Points, in no order, along strands that fork and pass close to each other.
Points whose rows are less than 17.1 apart are linked; no others are. Some points are linked to none.
Q_686: [ 16  -6   1  -8   5  11  -5   6  16 -21   4  -4  -5   5   6 -25]
Q_343: [ -6  -9   6   7  -1  -7  11  -1  -7  10   2   8  13   3 -10  13]
Q_663: [ 10  -5  -1  -8  -3   0  -2   4   8  14  -9  -2 -14  11   1  -1]
Q_235: [-11  -9  -2   4  -4   7  10  -1 -20   1  11   7  28   1 -10  12]
Q_385: [  5  10  -5  -5   5  10  -9  -2   3 -18   6 -10  -9  -7  13  -9]
Q_577: [ 1 -9  3  4 -1 -5  7 -2 -3 17  3 -1 -2  7 -6 10]
Q_489: [ -1  -8  -5   3  -4   6  -1  -2  -7  18  14 -17  -9  -1   0   1]
Q_627: [  3   6  -8  -6   2  11 -10  -1   2  -9   6 -14 -13  -7  12 -10]
Q_348: [ 0  2 10  5  4 -8  6 -1 -1  6 -3  9  5 -1  1 14]
Q_148: [  5  16   7  -4   2 -15  -4  -2  14 -14 -24  19   0   6  -1  -2]
Q_950: [ 14  -5  -1 -12  -1   5  -6   6  10   7  -6  -4 -13   9   5  -6]
Q_397: [ 13   4   5  -8   7  -3  -1   1  16 -19 -13  10  -3  10   4  -8]
Q_22: [-23  -1 -14  12   0   4  -1  -6 -12   0  13 -15  -7 -17   1   3]
Q_814: [-10  -7   2   3  -4   5  14   3 -18   0   4  15  32   0 -12  12]
Q_850: [  1  19   9   0  -2 -19  -5  -2  10  -5 -24  18   2   2  -3   1]
Q_515: [ 14  -1  -2 -10   4  10  -7   4  10 -15   2  -7  -7   3  10 -16]
Q_430: [  7  12  -4  -4   7   9  -9  -3   3 -26   5  -8  -6  -7  14 -11]
Q_481: [-11  -3   3   2  -2   7  16   4 -18  -3   3  15  35  -7  -7  10]
Q_288: [ 2 -2  2  3  1  0  1 -3 -4  9  9 -8 -3 -2  5  8]
Q_862: [ 12   0   2  -9   3  -6  -3   3  21 -16 -18  10  -6  13   0 -14]
Q_946: [ -2  -1 -11  -1  -5  12  -9   1  -5  12  11 -21 -18  -7   4  -6]
Q_298: [ -9  -5   7   8  -1  -7  12   1  -7   7  -3  15  19   0 -11  13]
Q_71: [  2  -4  -6  -1  -5  10  -7   1  -4  16  11 -19 -15  -2   4  -4]
Q_779: [-11 -12  -7   7  -4   4   5  -6 -17   8  19  -9  11   1  -8   7]
Q_986: [ -1  -4  -2   3  -1   3   0  -3  -6  11  12 -13  -5  -3   3   5]
Q_559: [  1   5   9   3   3 -11   4  -1   3   5  -9  11   2   2  -1  12]
Q_89: [ -1   3 -13  -4  -3  14 -13   3  -1   4   7 -19 -19  -8   8 -12]
Q_259: [  9  -6  -1  -5  -3   3  -1   3   2  17   0  -7 -13   7   1   1]
Q_825: [-14  -7  -7   9  -2   3   4  -6 -15   5  18 -11   8  -7  -3   7]
Q_619: [  8  12   7  -5   4 -12  -2  -1  13 -13 -20  16  -2   6   2   0]
Q_63: [  2   9   9   1   2 -14   2   0   6   2 -16  14   0   3  -1   9]
Q_136: [  0  15  11   2   1 -17   0   0   6  -2 -20  18   3   0  -2   7]
Q_560: [ 17 -10   2  -7   4  10  -3   9  19 -19   0  -1  -5   8   4 -28]
Q_316: [ 12   9   7  -7   7  -5  -2   0  13 -17 -13  11  -2   7   5   0]
Q_602: [-13   5   9  10  -6 -18   9   0  -3   8 -16  21  19  -3 -16   7]
Q_195: [-10  -1   8   9  -3 -12  12   1  -5   7  -9  18  18   0 -13  11]
Q_844: [ -8 -15  -4   5  -4   4   8  -5 -17   7  15  -2  16   6 -12  10]
Q_860: [ 11  -3   0 -10   0  -5  -4   5  23 -14 -19   9  -7  15  -4 -20]
Q_140: [  1   5 -11  -6   0  14 -13   2   2  -6   7 -16 -16  -7  10 -14]
Q_684: [ -7   1  -6   5   0   3  -2  -5  -7   5  14 -15  -6 -10   6   4]
Q_465: [-12 -11  -4   5  -4   6   8  -3 -19   3  15   2  23   1 -11  11]
Q_926: [ 2  0  6  2  4 -4  3 -2 -2  6  3  0  1 -2  4 12]
Q_393: [-14   1 -11   7   0   4  -3  -5  -9   3  13 -17 -10 -14   4   1]
Q_724: [  9  -5  -3  -5  -4   9  -6   3   0  17   7 -13 -14   3   5  -3]
Q_273: [ -2   2 -15  -5   1  19 -14   7   7 -18   5 -14 -18  -8   6 -27]
Q_294: [ 14   1  -1 -10   4   8  -7   2   9 -10   1  -6  -8   2  11  -9]
Q_266: [ 13  -2   0 -11   2   5  -6   3   9  -2  -3  -3 -10   6   8  -5]
Q_539: [ -5  14  13   7   0 -18   5   1   2   2 -20  20  10  -5  -6   8]
Q_780: [-10  13  12   9  -5 -21   5   0   1   6 -19  20  13  -5 -11   6]
Q_760: [-3 -8  4  6 -1 -7  9 -3 -5 13  3  3  5  5 -7 13]
Q_628: [-22  -5 -13  11  -2   4   1  -7 -15   1  18 -12   2 -12  -3   4]

Follow the links from the first point to the second, and from the first to the third. Name the last point that the two ways share.
Q_348, Q_71, Q_22 | Q_986
Q_148, Q_288, Q_780 | Q_136
Q_926, Q_393, Q_71 | Q_986
Q_140, Q_259, Q_684 | Q_71

A fork is a point with three links, a tip a point with one. Leave the first point through the second and follow the links. Name the first fork or tip that comes.
Q_628, Q_22 | Q_986
Q_862, Q_397 | Q_136
Q_294, Q_515 | Q_560
Q_602, Q_195 | Q_577
Q_663, Q_259 | Q_71
Q_89, Q_140 | Q_430
Q_136, Q_850 | Q_860

Name the points in between on the shortest way along the links from the first point to the second, in order.
Q_385, Q_489 | Q_627 Q_140 Q_89 Q_946 Q_71
Q_136, Q_489 | Q_63 Q_559 Q_348 Q_926 Q_288 Q_986
Q_559, Q_397 | Q_63 Q_136 Q_850 Q_148 Q_619 Q_316
Q_686, Q_663 | Q_515 Q_294 Q_266 Q_950
Q_577, Q_602 | Q_760 Q_343 Q_298 Q_195
